A landscape with many valleys, sampled at points; each row gives a point and its height.
A ball rolls from a point to the lowest of its 2 nearest points, and stops where none of them is lower. Distance is the straight distance between rows; heights are no part of it.
<224> h=3.59: -1	18	9	-18	24	-21	6	5	-1	-9	1	3	-13	-6	12	-8	-17	24	-6	-16	-20	-20	-10	-12	-5	-2	-14	5	-7	-14	3	6	3	4	-9	29	-15	3	-8	-20	5	-11	3	-6	-6	-6	2	-8
<156> h=5.29: -11	2	-3	14	7	14	4	-7	8	-24	-15	-12	-7	14	2	8	21	-17	9	-5	17	0	2	12	-21	-18	0	11	9	-13	20	6	16	-19	-12	-4	0	-1	2	13	-5	-32	-12	8	-7	4	-3	3
<35> h=3.35: -11	-4	-3	25	-4	8	-7	11	12	12	4	-6	-8	-1	-4	3	-1	-3	-4	-11	11	-10	-6	5	-9	-14	-10	5	7	-9	25	12	17	3	-9	9	-29	-13	-17	3	9	2	-6	-14	-1	0	-5	-5
<939> h=6.54: -9	-2	-7	-15	-15	15	5	-9	-14	20	-19	3	19	-11	-8	-5	19	8	-13	20	-17	-1	8	-2	27	13	-6	12	-2	19	-11	10	-15	-2	8	3	2	11	6	9	-8	8	-10	14	-18	3	12	14
<683> h=6.45: -6	2	-12	-6	16	18	-8	-5	-3	20	-4	14	13	2	6	-10	21	2	-8	33	-7	-2	17	-4	18	12	-1	7	17	14	-8	13	-4	15	-4	7	2	6	7	-10	1	10	-6	13	-9	3	12	26
<597> h=3.74: 7	7	11	3	-27	-6	0	-2	6	-27	-16	-14	-10	5	0	16	3	0	9	-4	8	19	-12	0	1	-1	1	-1	-18	4	2	-15	-15	-16	12	2	-8	-13	12	19	-10	-11	0	9	10	9	-7	3
<968> h=5.40: 8	-5	-11	-19	5	-16	25	-4	-1	10	-5	-1	9	-14	3	-26	-1	-8	8	6	9	-3	19	-14	-18	17	-5	-10	5	-11	12	-4	5	-16	3	-7	23	5	-7	-17	1	-5	21	4	10	-22	11	16
<157> h=4.99: -7	16	4	23	-2	7	6	1	16	-7	1	3	13	-1	-4	22	-21	-10	16	-11	-6	13	1	4	1	-4	-4	1	-5	5	15	-9	-6	5	3	-17	-4	-6	6	0	-15	-12	-1	10	-6	6	3	-8
<159> h=3.00: 20	-6	4	-7	3	-6	-1	-9	-7	11	24	6	0	3	0	-23	-23	1	-7	-1	-13	-9	-9	-1	-7	-5	-9	-5	-4	8	-1	23	14	-8	3	4	18	20	-16	6	30	7	5	-5	-1	-17	1	-29
<713> h=3.73: -15	-20	-5	36	7	24	-11	-6	17	6	6	-12	3	0	-7	-1	6	-10	2	1	24	-4	-2	7	-1	-9	-14	2	11	-11	38	14	20	-11	-11	-18	-3	-1	-5	-3	16	8	-7	-13	-3	-4	-8	-4
<46> h=4.63: -1	-15	-14	-7	6	1	11	0	-6	-1	2	-13	20	2	1	-6	4	-4	-10	-6	2	-9	-1	-1	-15	-2	8	5	5	-19	0	8	15	-30	0	-28	17	33	-5	-5	-2	-7	5	-8	-1	-13	-2	-12
<842> h=6.03: -6	16	4	-2	13	8	-10	7	-1	-13	12	10	-7	5	4	9	4	9	10	10	-11	8	-4	16	35	6	0	-3	-11	-15	4	-12	4	19	-13	10	-11	-27	13	4	3	16	-8	5	-3	11	-9	6
<996> h=5.15: 3	10	9	-19	4	-6	-2	-2	-1	-11	-13	-15	-15	14	-2	5	-19	-3	5	0	-2	7	15	11	-2	-3	2	-28	-22	-2	-1	-8	10	-9	-13	-11	14	-3	6	4	13	-11	8	8	11	-7	-1	11
<413> h=1.40: 6	9	1	-8	-22	-15	-9	5	2	0	-3	16	-9	0	5	-8	-4	1	-3	3	-5	-1	4	-17	-6	10	3	-3	-1	20	-15	-5	-15	14	4	15	6	-1	-4	-2	-5	0	7	3	7	4	-4	6
<494> h=2.88: 1	-25	9	-13	2	-13	2	-3	-6	-11	10	4	-3	0	8	-9	-11	-2	5	1	3	6	-1	-6	3	15	1	-11	-1	-13	0	-14	4	-1	-6	-20	19	2	1	-22	6	6	6	-8	11	-9	-2	0
<729> h=3.60: -13	-17	8	-1	10	19	3	10	-26	21	-11	-16	-9	-11	5	2	26	5	-1	10	16	26	9	9	15	-26	-9	-14	8	-1	11	10	2	12	-10	10	-23	-13	12	18	8	12	-14	-2	7	0	4	22
<374> h=1.90: 24	7	-7	-31	4	-13	-4	6	10	1	19	-7	9	6	11	-6	-14	7	7	-12	-10	-10	25	-13	-17	23	4	11	-13	-9	-4	11	-3	-1	-6	21	8	4	3	-28	4	-11	8	8	5	-8	4	7
<198> h=1.91: -11	-1	-5	-1	-8	-1	-2	-11	-4	4	-15	3	5	-18	-6	-7	4	18	0	16	4	-8	-16	8	44	16	-7	-8	-12	6	-5	-19	-7	3	9	-13	9	3	5	8	-4	23	-2	1	-4	-1	-8	-14
<227> h=3.10: 10	2	2	-4	20	8	-22	9	-3	9	4	14	-16	-4	21	-12	-8	11	-3	2	15	8	6	-10	17	9	-2	-19	4	24	-14	-6	-9	29	-2	13	-4	-3	17	-19	6	18	6	16	9	-3	0	5
<817> h=5.92: 5	25	-1	-6	40	3	0	3	8	-21	15	1	-7	5	6	22	0	9	8	0	-14	-1	-1	12	6	-6	16	3	-6	-17	-5	-2	13	7	-11	18	-12	-26	11	-7	1	-2	-3	0	-3	7	1	6
<33> h=3.62: -9	1	0	7	25	0	23	-11	5	5	20	3	33	-12	2	-4	-20	8	2	4	-10	-13	0	-2	3	12	-5	9	10	0	-1	-3	-6	10	0	-10	6	6	16	-22	-9	-1	6	1	-5	-8	7	-4
<217> h=4.26: 2	25	-23	-4	25	5	5	-9	17	16	-28	6	8	-8	-10	10	5	8	-9	14	8	-26	12	2	-9	-5	10	-4	2	10	1	1	3	-8	3	-7	8	12	-3	0	-5	-9	14	6	-5	-1	4	9
<1125> h=4.06: -10	17	-21	-1	24	-4	0	7	13	15	-9	18	5	-7	-3	3	5	8	-4	24	3	-19	7	-1	-1	10	11	1	3	-4	5	-10	7	13	-9	-11	6	-6	-11	-10	-9	4	14	-6	1	1	-3	12
<484> h=3.43: 11	-28	13	-5	16	6	2	-20	-18	15	17	-10	2	-8	-4	-3	-14	10	-13	-3	0	0	-8	7	-3	-19	4	-16	1	8	-14	17	11	-18	0	-10	15	29	3	6	22	5	-1	-10	6	-15	2	-21
<624> h=4.73: 7	-21	9	7	-14	1	-12	1	3	6	-8	-20	-18	-5	-3	-15	0	0	0	-14	40	15	-3	-3	-17	-7	-13	-16	-4	11	10	4	9	-20	9	-1	-8	-1	-4	3	16	6	8	-6	16	-15	-10	-2
<813> h=5.53: 16	12	-12	-11	-6	-4	18	-5	9	3	-6	-6	3	6	-7	9	12	-12	-3	0	-5	-2	10	2	-27	3	13	18	-3	-5	-5	5	0	-7	8	10	3	0	-5	11	-9	-21	3	5	1	6	5	12
<1137> h=5.50: 5	-17	-19	-8	-9	-12	13	-2	-2	10	-11	1	7	-17	12	-27	15	-5	-5	4	11	-6	0	-31	-8	10	-15	2	15	-8	12	4	-3	-31	15	3	9	17	-11	-9	-7	-6	16	-7	8	-17	10	8
<39> h=2.89: -5	12	0	-3	1	-15	9	11	5	-2	6	4	11	-13	3	-15	-25	13	-5	-12	-19	-9	-3	-14	-8	7	-15	1	-9	-1	10	5	-8	-5	2	-11	11	13	-14	-18	-9	-6	17	-6	-3	-11	1	-14
<926> h=2.44: 22	4	-2	-26	13	0	-11	3	6	-5	18	-10	-1	13	9	0	0	7	9	-1	-14	4	14	3	12	18	5	8	-13	-9	-12	5	-4	9	-8	27	-8	-12	20	-18	5	9	-8	9	2	-1	5	16
<772> h=4.27: -6	4	0	-6	-3	-14	-2	8	-7	-23	-16	-11	-8	6	-3	4	-4	14	0	-13	4	-7	-15	3	-10	-3	4	-1	-20	-12	-9	-10	10	-24	7	-17	-1	16	-11	4	-4	-1	4	-10	-3	-2	-19	-23
<1073> h=2.42: 25	20	7	-22	12	-10	-6	0	11	-13	14	3	7	21	5	6	-30	9	5	-12	-20	-5	11	3	-19	7	2	7	-18	10	-20	12	-2	0	3	7	11	11	3	-15	7	-12	4	6	-6	-5	3	-7
<1094> h=1.15: 5	-11	-14	-11	-9	-3	-13	-3	-3	1	-17	-5	3	-8	3	7	11	7	3	12	7	11	-6	-5	26	15	4	-3	-19	3	-18	-23	-15	-4	15	-20	7	1	8	-10	-14	19	-3	-10	8	-1	5	5
<147> h=3.31: 6	22	-4	-5	4	-11	-5	13	20	-13	4	8	-8	-5	10	1	-8	11	-2	-19	-18	-14	-12	-16	1	8	-3	18	-8	-6	-3	1	-6	4	8	33	-23	-7	-12	-22	-12	-3	3	-3	-6	8	1	-9
<986> h=4.61: -13	12	-10	30	3	25	-11	-17	19	7	3	2	15	9	-5	11	-16	-16	0	5	-14	-15	2	9	15	-7	-11	1	4	12	20	15	4	5	-12	-11	7	7	3	12	6	-5	-13	9	-17	4	4	-13
<75> h=2.29: -8	-16	-9	1	-13	7	-15	11	-3	-13	-5	-10	5	15	-5	14	15	-27	1	-2	2	19	12	-4	-6	-8	5	6	-2	-17	1	-5	-2	-13	-6	-32	10	4	-2	-6	-12	-7	-9	-10	2	7	3	9
<295> h=3.42: 6	11	5	-7	-23	4	-2	3	3	-8	-16	-2	-1	4	2	5	8	-4	13	0	-1	29	6	0	21	18	-10	-4	-15	10	5	-18	-20	9	6	1	-6	-11	16	7	-13	4	1	25	8	11	3	18
<479> h=2.65: -19	-23	8	8	8	4	24	-15	-16	2	-4	-18	4	-23	-3	-5	30	11	5	11	15	1	-17	-2	0	-7	-9	10	18	-12	12	4	4	-9	-6	4	-16	-4	12	14	-5	-6	-18	-20	1	-12	1	12
<757> h=0.40: -5	13	5	-18	-17	-16	-4	-4	-9	1	-11	14	-8	-17	-2	-14	2	26	-8	3	-6	-5	-14	-10	18	9	2	-1	-12	22	-22	-14	-24	14	11	19	0	-2	2	9	-10	15	2	7	-7	9	-7	-1
<1028> h=5.37: -9	13	4	6	-31	-10	13	5	13	1	13	19	5	0	-5	-23	3	-14	8	-2	-17	6	-2	-9	2	30	-11	17	2	2	9	-13	-21	27	5	9	4	-14	-3	3	-17	-12	6	22	1	17	1	8
<214> h=2.52: -4	0	-8	-4	-13	-5	8	4	10	-13	-4	4	2	-1	0	-10	-6	-4	3	-1	-7	-9	-3	-5	5	19	-7	-1	-7	-15	17	-17	2	-5	-6	-12	8	-1	-6	-9	-5	-3	11	-2	1	-8	-6	-7
<22> h=5.61: -5	-20	2	-9	-12	-3	23	-9	-15	-4	8	-2	8	-16	17	-33	2	5	1	-5	-4	3	-8	-29	13	10	-18	-3	12	-3	15	-2	-10	-25	7	11	10	14	9	-9	-4	-5	8	9	8	-14	18	11
<1027> h=5.17: 2	-4	13	31	-14	3	-2	-7	8	3	11	5	-6	7	-1	-7	-29	-12	10	-20	14	14	-7	-4	-11	-2	-20	-9	11	18	16	-1	3	15	12	-6	-2	-3	-7	-1	15	5	11	9	0	-5	-7	-18
<995> h=2.96: -5	7	-6	5	-2	3	-1	22	18	0	-9	-6	-5	-6	5	6	-9	5	-4	-21	-4	-12	-6	-9	-1	-3	-14	7	-12	-17	25	2	2	-8	0	12	-30	-3	-16	-15	-7	-1	6	-4	-1	-1	3	-6
<457> h=4.65: -1	19	-12	4	10	6	-3	11	9	-2	-5	13	5	15	-8	14	-10	-18	6	-6	4	2	28	11	-25	-5	18	2	3	-5	-10	-4	4	10	-6	-24	13	-3	-12	-10	-12	-6	8	12	0	6	-2	7
<1149> h=5.20: -6	14	9	26	-20	4	7	-7	16	4	16	16	-3	10	-4	-11	-11	-16	10	-10	-5	5	-6	-2	4	12	-15	6	13	12	20	-6	-7	28	6	10	-2	-9	2	10	1	-5	4	21	-3	12	-5	-6
<120> h=3.27: -4	-3	-5	8	2	10	13	-4	-14	25	-17	-12	-5	-6	-2	-1	20	-8	11	17	15	24	11	10	0	-5	-4	-12	13	6	8	2	5	19	5	2	-8	-8	12	20	9	0	1	9	8	-7	7	30
<867> h=4.49: -9	-13	6	15	23	4	-16	-14	-5	-13	5	4	-12	7	-1	8	-14	-3	3	-3	11	-5	-8	6	-4	-19	0	-12	4	-1	-4	5	21	2	-6	-22	11	13	2	1	17	0	-4	-6	-7	1	-11	-28
<1037> h=2.51: 10	-1	-12	-9	10	-11	2	-17	1	6	-16	3	-13	-2	3	-6	14	-1	10	22	29	2	-5	4	-1	19	13	-9	3	3	-15	-22	6	13	17	2	14	-13	7	1	6	14	11	1	8	-4	-9	3
<63> h=3.08: -10	-16	10	-4	2	-1	13	-8	-17	9	5	-14	-2	-22	-9	-2	17	24	-14	-1	0	-18	-24	4	4	-18	-1	11	8	-9	2	13	2	-12	-7	13	-18	7	-5	17	-3	3	-18	-32	-8	-7	-1	-15
<658> h=5.72: -7	-26	5	6	-20	3	9	-3	-10	-12	-8	-15	-2	-5	13	-7	7	-7	0	-5	-2	12	-5	-18	8	-2	-17	3	7	-3	21	-3	-14	-22	-2	3	-9	9	14	3	-9	-16	-1	0	11	-8	14	15
<8> h=1.80: 2	-24	-9	-3	-29	-4	-17	16	-1	-1	-3	-15	0	2	-5	5	13	-13	4	5	5	20	2	-9	9	9	2	2	-15	-18	-2	-17	-7	-10	6	-24	-1	-5	-4	-11	-10	15	-3	-23	12	1	3	7
<753> h=1.30: 20	0	-8	-12	2	6	2	6	14	-4	20	-11	6	21	2	0	-13	-17	6	-11	-16	-1	26	6	-26	10	3	14	-6	-19	8	12	5	-6	-18	1	14	-1	-1	-23	3	-16	1	10	5	-5	8	14
<135> h=6.25: 16	-3	-9	0	8	6	-17	6	6	22	8	8	-11	3	-4	1	13	13	-16	10	-1	-18	-8	2	7	3	12	7	2	-11	-8	9	8	8	-6	26	-16	-6	-11	-2	16	25	-8	-10	0	9	-5	-4
<400> h=3.22: 2	-27	21	-17	9	4	-1	-10	-8	-4	9	-19	0	6	9	2	-13	-4	7	-5	4	29	11	1	14	-2	-3	-24	-7	-7	3	-11	1	-7	-6	-21	14	2	22	-13	10	9	1	4	23	-10	11	6
<884> h=4.82: -3	24	-12	34	3	12	7	-10	27	5	8	-3	22	6	-13	18	-12	-4	10	6	-4	-9	-11	12	10	10	-9	12	-5	-6	24	-5	8	1	9	-11	-5	-10	2	5	-1	4	1	12	-14	5	0	-10
<67> h=2.55: -5	16	-1	12	3	-12	-9	31	1	-1	-10	23	-2	-7	-11	9	8	7	-2	-20	11	-10	-7	-8	-29	-21	11	17	5	4	-16	8	-2	0	10	-4	-28	-2	-32	3	-20	-7	6	-19	-8	17	-13	-19
<686> h=2.67: 19	-6	2	-4	10	11	-15	-1	2	16	-2	4	-5	-2	9	1	-11	-1	-11	-1	12	5	16	-9	4	-10	1	-17	7	33	-15	13	-11	5	0	5	5	16	7	-8	7	12	7	10	9	-7	13	3
<239> h=1.38: -3	3	0	-11	-4	-14	3	-16	-5	-4	-5	4	6	-17	3	-18	-3	28	-10	5	-10	-20	-25	-10	23	14	-3	-1	-8	2	-10	-12	-10	-8	11	11	11	11	6	-3	-8	8	0	-4	-12	-6	-5	-17
<708> h=4.37: -1	3	4	14	-14	15	-20	-4	10	4	18	9	7	17	-3	5	-23	-18	0	5	-15	0	13	7	11	-4	-7	-4	0	20	0	14	0	17	-8	-11	13	9	-3	2	8	2	-6	2	-3	2	3	-11
<292> h=2.83: 11	-10	-13	-26	-2	2	-7	6	-8	2	-12	-7	-6	-4	10	-1	18	9	-1	8	-8	9	6	-9	24	16	-1	9	-8	-11	-9	-4	-12	1	2	22	-14	-4	14	-19	-4	20	-8	4	3	0	15	26
<1020> h=3.89: -16	-18	11	4	-8	14	-6	12	-21	15	-4	2	-17	-11	0	-7	9	6	2	0	15	19	-7	6	28	-8	-11	-14	-1	-1	14	-6	2	16	-9	8	-21	-17	7	12	10	21	-11	4	-3	6	-9	4
<448> h=2.00: 4	1	6	-18	-4	-21	17	-28	-5	-9	-10	4	-1	-10	2	-14	2	13	1	17	10	-9	-17	0	7	17	10	-11	0	9	-19	-23	-4	-3	19	5	24	4	12	9	2	3	6	3	0	-7	-5	-4
<542> h=3.11: 3	5	-4	21	-14	-3	7	9	10	3	24	8	8	-8	-15	7	11	-5	-1	-4	-11	-8	-20	4	-2	5	5	28	7	-6	0	2	-1	7	12	18	-21	-19	-10	2	-11	7	-6	-13	-15	17	-3	-13
<459> h=4.18: -16	-10	6	5	-22	-3	1	25	-15	21	-8	9	-14	-19	-9	-22	-2	13	-5	-9	1	-4	-10	-6	21	-3	-20	-12	-4	0	15	-5	-6	16	-9	15	-24	-19	-14	0	4	15	1	-5	-1	3	-5	-4
<626> h=4.46: -10	-7	-4	-8	0	-17	11	0	-10	-6	-18	-10	12	-7	-5	-4	9	8	-1	-4	19	-3	-8	5	-22	5	15	-2	-2	-15	-14	-16	5	-24	12	-36	12	19	-8	0	-15	2	7	-11	5	-5	-15	-14
<474> h=3.77: 10	-10	22	-5	1	7	-11	-18	-12	-4	11	-14	2	11	0	13	-22	0	-4	-3	-12	14	0	12	8	-16	4	-15	-10	14	-14	12	3	-7	-3	-9	14	12	15	14	19	4	-12	3	3	-4	4	-14
<283> h=2.86: 1	-5	20	3	3	-17	18	-24	-8	-26	-1	4	-5	13	-1	2	-8	-8	11	3	13	6	-13	18	-23	1	18	-11	2	3	-14	-16	12	2	12	-14	21	-1	5	19	5	-11	3	6	-1	6	-22	-16
<263> h=5.00: 2	3	15	-7	-16	-2	-12	4	1	-12	-11	-8	-9	20	-4	20	-13	-19	9	-4	9	29	15	13	-13	-12	11	-21	-15	4	-3	-12	0	1	-3	-20	13	-9	0	6	-1	-7	2	11	17	8	-5	10
<1113> h=2.93: -7	-1	-2	5	-2	-1	10	-9	-9	5	-16	3	-14	-9	4	-8	21	3	9	17	23	18	-9	-5	12	10	-6	-11	11	10	-1	-18	-4	16	16	10	-5	-15	13	19	1	1	5	9	1	-1	-3	17
<1107> h=5.75: 1	9	-8	0	26	9	0	17	-2	-13	-7	4	-4	16	5	27	23	-13	1	-6	0	8	16	5	-25	-31	26	9	10	-9	-8	11	6	-3	-9	-1	-4	-4	-2	4	-6	-16	-5	-2	-1	9	3	15
<323> h=3.40: -4	-6	-11	7	20	6	13	-8	2	-3	1	-1	16	-8	11	-1	6	-2	4	6	-2	4	3	-14	5	8	0	10	10	0	-3	-8	-11	9	2	-3	1	3	20	-22	-17	-3	1	4	5	-5	20	17
<741> h=2.16: -22	-25	7	22	4	7	25	-5	-12	14	19	-17	13	-12	-7	3	9	1	8	4	4	5	-7	8	8	1	-10	8	16	-18	30	3	4	5	-14	-6	-17	-15	9	7	-1	16	-11	-11	0	1	3	8
<1058> h=2.97: -2	35	1	3	7	-5	6	26	7	1	6	17	-4	-6	-11	21	4	2	-6	-17	-6	-9	-3	4	-22	-27	21	12	6	-4	-8	9	1	7	10	17	-26	-15	-27	11	-9	-21	3	-12	-11	18	-2	-5
<1129> h=3.23: -3	-9	12	6	-10	-13	17	-16	-11	-13	3	6	16	16	-5	2	-9	-14	7	-7	2	4	1	21	-34	-3	21	4	9	6	-18	-4	7	-7	12	-32	28	19	-15	16	-5	-9	3	4	4	4	-16	-19
<6> h=3.13: 4	4	4	-12	-4	9	10	1	-9	1	-10	-5	6	-2	14	-2	6	8	4	-2	-11	21	9	-10	15	13	-10	4	-3	9	-7	-2	-22	2	4	15	-8	0	21	-11	-14	-3	0	21	2	3	16	25
<806> h=5.41: 8	-1	-14	6	-3	4	12	-14	3	-18	-15	-4	-1	18	6	1	29	-19	1	1	13	6	5	2	-32	-2	11	19	15	-9	-7	4	1	-19	9	-3	15	11	3	11	-7	-31	-4	11	-5	4	3	9
<302> h=3.36: 2	18	6	10	-15	-5	-8	22	5	1	23	18	-4	2	-7	11	0	-2	-8	-6	-28	-10	-13	-1	-4	-9	6	19	7	-8	-5	18	1	12	-3	32	-26	-19	-29	7	1	-7	-13	-13	-14	15	3	-13
<745> h=6.36: 2	3	-8	-4	13	4	-19	6	11	17	14	25	-1	7	7	-16	9	4	-14	22	-2	-22	9	-6	9	17	7	5	18	5	-8	8	2	24	-9	21	3	-4	-2	-14	12	12	0	4	3	4	1	9
<1080> h=6.71: -15	-5	2	7	-21	-5	12	-8	-23	4	-3	10	-1	-8	-2	10	29	-13	3	24	-3	10	-7	0	-6	-6	14	7	19	9	-10	-2	-9	19	3	3	7	-11	5	38	-5	-17	-10	-12	-7	11	-3	13
<1121> h=3.69: 2	8	-1	-21	10	-8	-8	2	0	-4	5	11	-7	-3	4	-18	-1	17	-22	5	-26	-35	-6	-6	17	1	-9	5	3	-6	3	16	-3	-1	-17	27	-5	14	-17	-7	8	-8	-7	-11	-10	-4	9	-10
<674> h=5.01: 5	-5	4	0	3	0	-22	34	-11	8	-3	-2	-15	18	-12	12	2	-8	4	-19	18	12	15	14	-28	-20	22	-11	-8	-14	-19	-4	16	5	-6	-19	-12	-12	-15	-2	5	9	-4	-11	14	9	-14	-6
<80> h=4.03: 0	8	8	9	-12	-11	-1	10	3	-17	-11	-11	-14	3	-4	7	-10	10	6	-23	22	8	-13	4	-25	-7	1	-2	-16	4	0	-5	3	-12	16	0	-20	-6	-7	6	-4	-1	6	-3	1	1	-19	-11
<84> h=2.68: -11	-14	-2	22	-10	6	4	-1	1	1	14	-9	13	-16	-11	7	14	2	4	0	7	-3	-21	5	14	1	-5	18	3	-6	9	-3	-4	-3	8	-2	-21	-10	2	6	-10	17	-10	-15	-7	4	-6	-10
<862> h=1.98: -6	0	-8	14	4	-3	-29	34	-8	-13	-3	5	-1	1	-11	10	3	-1	-4	-19	4	-10	1	-3	-12	-21	7	11	-4	-9	-18	2	2	-13	0	-31	-16	12	-29	-4	-11	7	-9	-19	-7	13	-14	-25
<487> h=4.08: -1	3	9	-5	-16	12	-24	-15	4	-5	3	-8	6	20	-7	12	-22	-17	0	11	-15	2	13	17	14	-9	-4	-19	-18	15	-2	5	7	-3	-10	-27	30	13	4	16	14	-13	-4	5	1	-1	4	-8
<17> h=4.95: -3	-8	11	27	-16	8	-16	-5	2	-3	-14	-5	-19	2	1	-1	-3	-14	3	-7	36	16	-4	-5	-6	-17	-7	-18	8	26	14	3	0	1	5	-6	-1	-3	1	12	11	0	4	3	4	-3	-12	-4
<712> h=5.83: -10	-29	5	7	-15	19	-3	6	-13	1	-1	-18	2	-6	8	8	13	-3	-7	-11	-3	14	-4	-8	22	-15	-15	7	6	4	9	12	-14	-8	-4	8	-23	5	16	1	-8	7	-17	-4	1	4	14	3
<849> h=2.45: 9	0	-1	-18	14	-13	17	-27	-1	-13	-13	-2	8	5	-2	-2	0	-2	0	18	8	-12	0	13	-10	12	18	-9	-2	-2	-17	-13	11	-12	8	-15	35	9	9	8	6	-10	9	3	-3	-10	-8	-6
<537> h=3.96: -8	-13	3	-4	-11	-1	-6	-1	-5	-1	1	19	-8	-4	10	-29	9	-5	-16	8	-12	-18	-3	-15	23	9	-17	-5	15	12	6	7	-2	-1	-12	18	0	7	-5	-4	6	-2	-3	2	-1	-7	5	-4
<559> h=5.65: 11	15	-16	4	10	1	1	16	10	-2	-1	-4	2	9	-15	20	20	-10	1	-3	5	-3	6	17	-25	-4	21	18	0	-17	-6	2	14	-17	5	-5	-11	-9	-12	1	-7	3	-2	-5	-8	14	0	1
<1055> h=4.83: 13	14	8	-3	2	2	-16	17	4	3	4	1	-8	24	-10	24	-16	-19	10	-14	1	18	25	18	-23	-21	21	-12	-11	1	-18	1	10	15	-4	-18	8	-9	-9	-1	3	2	1	3	5	9	-4	2
<384> h=4.48: 6	36	-17	-2	7	10	-19	4	20	4	-17	19	1	17	-2	9	-6	-8	-7	5	-1	-15	23	5	-16	-7	16	-1	4	20	-9	8	-4	9	-6	-8	17	10	-9	-1	-6	-15	9	10	-7	5	-1	7
<609> h=2.50: 19	10	3	1	10	3	4	-20	4	4	19	-8	2	10	-4	3	-27	2	2	-6	-14	-4	-5	15	-6	5	-3	1	-5	-5	-3	14	17	7	2	12	1	0	-1	8	27	8	-2	4	-6	-9	-4	-19
<936> h=4.47: -1	-10	14	5	-29	-6	-1	15	-4	12	-8	-11	-17	-17	-3	-19	-14	13	0	-21	16	5	-6	-10	3	-4	-26	-19	-12	10	20	-5	-5	-11	5	6	-19	-4	-12	3	7	10	17	-2	13	-11	-3	-3
<894> h=3.85: -7	2	-5	-4	30	-9	15	-7	4	15	13	11	25	-10	-10	-7	-6	4	-4	28	-5	-20	10	9	-5	20	8	0	10	-5	-4	-7	8	16	-10	-21	25	1	0	-15	-2	9	10	-6	0	-6	3	6
<1019> h=2.05: 8	-6	8	1	-15	-13	1	1	-5	7	11	19	7	-2	2	4	-3	-10	-7	-5	-8	8	2	-20	-15	0	15	12	13	26	-28	4	-26	17	15	6	2	9	0	-2	-19	-2	4	-6	6	15	6	0
<722> h=6.63: -6	-5	3	-10	-20	0	5	-4	-31	11	-7	14	2	-6	3	-1	29	2	-11	16	-18	8	0	-6	13	-6	6	11	18	16	-22	10	-18	15	5	17	-4	5	5	21	-7	-5	-16	2	-9	10	6	20
<317> h=5.84: -1	9	0	-1	34	6	-7	17	-1	-15	17	-1	3	5	7	35	20	-6	-2	10	-10	13	9	10	-1	-26	24	3	8	-22	-3	7	9	0	-23	11	-5	-25	9	2	1	0	-9	-11	3	14	13	22
<709> h=2.14: 5	6	5	-7	-5	-3	-6	-8	0	11	5	8	13	-8	1	-16	-13	13	-7	2	-7	-8	8	-13	12	7	-8	-5	-1	37	-11	9	-21	0	9	6	13	17	7	-7	-2	4	8	15	-1	-7	12	-3
<843> h=3.41: -5	3	-5	-5	-8	-4	4	3	2	4	-7	-5	-1	-9	-6	7	7	10	-18	2	-16	-23	-9	0	8	-8	2	8	-3	-3	2	8	-4	-9	-8	10	-11	8	-13	9	-5	-5	-12	-19	-6	2	4	-9
<406> h=5.28: -1	5	11	-18	13	-15	22	-3	-4	-6	-12	-7	-9	-11	5	-14	-19	14	2	-3	0	-2	11	-5	-11	-1	-8	-29	-6	5	8	-11	1	-22	-6	-3	14	1	3	-6	0	-11	17	10	12	-17	7	11
<478> h=1.94: 12	-2	-6	-6	-4	2	17	-11	7	9	19	-18	7	11	-1	-7	-5	-4	0	-5	-14	-8	4	8	-6	19	-5	8	-1	-20	16	8	10	-5	-7	16	4	-4	4	0	16	0	0	7	1	-5	5	5
<250> h=5.16: -14	1	1	23	9	10	-1	-13	12	-20	-10	-13	2	10	0	18	-2	-14	15	-3	7	7	-1	9	4	-13	-7	-5	-8	-10	27	-4	8	-10	-9	-20	6	-2	13	13	-2	-15	-9	6	-8	4	-6	-7
<706> h=4.23: 2	-15	-3	15	5	12	-16	-13	3	-10	11	4	-8	8	12	-7	-7	-9	-10	-2	-2	-12	-13	-8	15	-4	-14	-1	12	3	5	10	9	-9	-10	6	4	14	4	-8	19	-1	-5	-2	-7	-10	-2	-16
<726> h=6.14: 3	5	4	-2	17	2	-5	5	-4	6	8	0	-22	4	1	-2	-11	19	-1	1	-7	-7	-12	11	19	1	-6	-9	-12	-15	3	-1	12	14	-13	22	-20	-16	-2	0	19	18	-5	-7	-1	1	-8	-9

Where does a ball stop that starts at each point below?
<683> | <753>
<706> | <741>
<1107> | <753>
<457> | <753>

Call two points neighbours if one is among the 2 nearest of the other. Go from one point of each pair to the other, from neighbour to neighbour, staying as low as possible. Name the highest point that can't be avoided.
<757> / <1094> | <198>
<862> / <741> | <302>
<995> / <741> | <1121>
